Points, in no order, along strands that fork, close into loops and pass close to each other.
Points whose rows are less than 35.3 apart are linked; no others are. Some points are linked to none.
<480>: [  0 -23 -28  14  15 -15   8  32  18  24 -25 -43]
<331>: [ 22 -29  21 -17   1 -30  35  26 -16  -3   8  37]
<328>: [ -1  20  33   7  24  20 -36 -30   9 -21  20  -3]
<185>: [-19   6  25  21  31  13 -11 -20  24 -33   1   4]
<473>: [ 10 -26   5 -12   1 -33  25  17  -7   2   7   0]
<362>: [-11  11  23  -5  -4  -4   2 -16  -2 -22  21  34]
<164>: [ -7 -23 -17  21  14 -18  23  14  11  -8 -11  10]
<291>: [-18  -5   0  25  28   5  15  13  24 -17 -15  41]
<97>: [  0  -5  -5  -1  -5 -24   3   3  -4   2  17   4]
<367>: [  0 -12   1  10   2 -18  18   7  -2 -11   6  37]
<518>: [ 13 -11 -32  20  -2  13   3  25   4  28 -40 -46]
<499>: [-24  -2   4  21  22   5  11  -1  22 -24 -11  24]
<602>: [ -5  23  28 -28 -14  -3 -15 -25 -12  -9  40  31]
<343>: [  5  27  -3 -10 -22  35 -20 -15 -13   8  -3   0]
<7>: [ 22   0  15 -38 -21 -29  -1  -9 -31   8  45  25]
<168>: [-14  19  26 -13  -5  -2  -8 -23  -3 -17  27  26]
<268>: [ 20 -10  20 -29 -17 -34  13  -4 -29  -2  38  28]
<311>: [ -4 -38 -12   5  21 -27  36  31  13   4 -23 -21]
<4>: [ 10  -3 -34  23 -11  20  -2  13  -2  22 -37 -38]
<5>: [ 27  -2 -27 -42 -40   5  -4 -34 -36  17  -8 -59]
<387>: [-30   4 -19  25  16   2  -7   4  29  -1 -13 -16]
<41>: [ -4 -30 -20  11  18 -24  20  27  15  11 -19 -29]
<609>: [-24   3  16  19  24   9   0 -11  23 -29  -7  13]
<277>: [ 23  -6  -5 -16 -11  -8  -4  17 -15  27   2 -17]
<379>: [  9 -16   1  -9  -4 -31  11  10  -8   5  15   1]
<351>: [ -9  13  32  13  28  14 -24 -28  15 -29  14   0]
<382>: [  6  26  22 -39 -26  -5 -20 -26 -22   1  48  37]
<49>: [  9 -23   2   9   7 -21  24  17  -2  -7   1  36]
<116>: [ 14  26  14 -10  -6  58 -32 -51 -17 -18 -10 -20]
<276>: [ 24 -22  24 -24 -10 -34  30   9 -26  -5  24  34]
<421>: [ -4   5  -8  -1  -7 -12  -9   0  -1   7  16   2]
<392>: [-23  -7 -25  26  15  -8   5   7  24  -3 -13 -11]
<398>: [ -2  19 -18  11 -19  39 -11 -13  -7   6 -26 -24]
<286>: [-16  19 -14  26   4  43 -21   0  19   4 -34 -32]
<537>: [  7  31  10 -15 -15  40 -26 -22 -12   1   1   2]
<378>: [-25  15 -16  28  16  31 -21   8  32   7 -29 -31]
<601>: [  8   1 -35  18 -22  26   3  -7 -12  14 -36 -43]
<112>: [ 26   8   9 -42 -27 -17 -13 -10 -31  17  42  24]
<295>: [-15 -17 -22  24  14 -16  17  11  17  -5 -11  -2]
<538>: [ 18 -28  10   0  11 -24  29  31  -5  -2   2  43]
<461>: [-10  21 -13  20  -7  47 -15  -9   6   2 -34 -30]
<562>: [ 16  23  11 -42 -28  -6 -20 -20 -28  11  45  32]
<256>: [  5  19 -16   3 -21  29 -14  -7  -9  12 -12 -12]
<491>: [-11   1   8   3  -3 -10  10  -5  -1 -15  14  32]
<496>: [  7 -18 -22   8   7  -4   7  36  11  31 -36 -50]
<267>: [  1 -36   1 -11  11 -32  41  33   5   3 -17 -11]
<415>: [ -1  16  -7  -4 -13   3 -17   0  -3  13  11  -1]
<469>: [ -5  27  29 -11   9  21 -33 -22   4 -10  21   4]
<493>: [  0  31  21 -13  -1  28 -31 -18   0   0  16   3]
<483>: [-29  10 -19  27  17  14 -15   6  33   4 -23 -27]
<453>: [  9 -33   6  -7   8 -31  38  26  -3  -1  -7   5]

A piece is two or more points that can be reached from each other along the links. Count, over all rows, the pieces, the separate loops (a circle has one, a figure eight two, a Y none), the forks (points with three links) and the tips (points with one).
pieces -> 3
loops -> 1
forks -> 0
tips -> 4

Name the points in between on the shortest way along the links from the first point to the second, in order.
<378>, <537> -> <286> <461> <398> <256> <343>
<164>, <483> -> <295> <392> <387>
<268>, <562> -> <7> <112>
<331>, <168> -> <538> <49> <367> <491> <362>
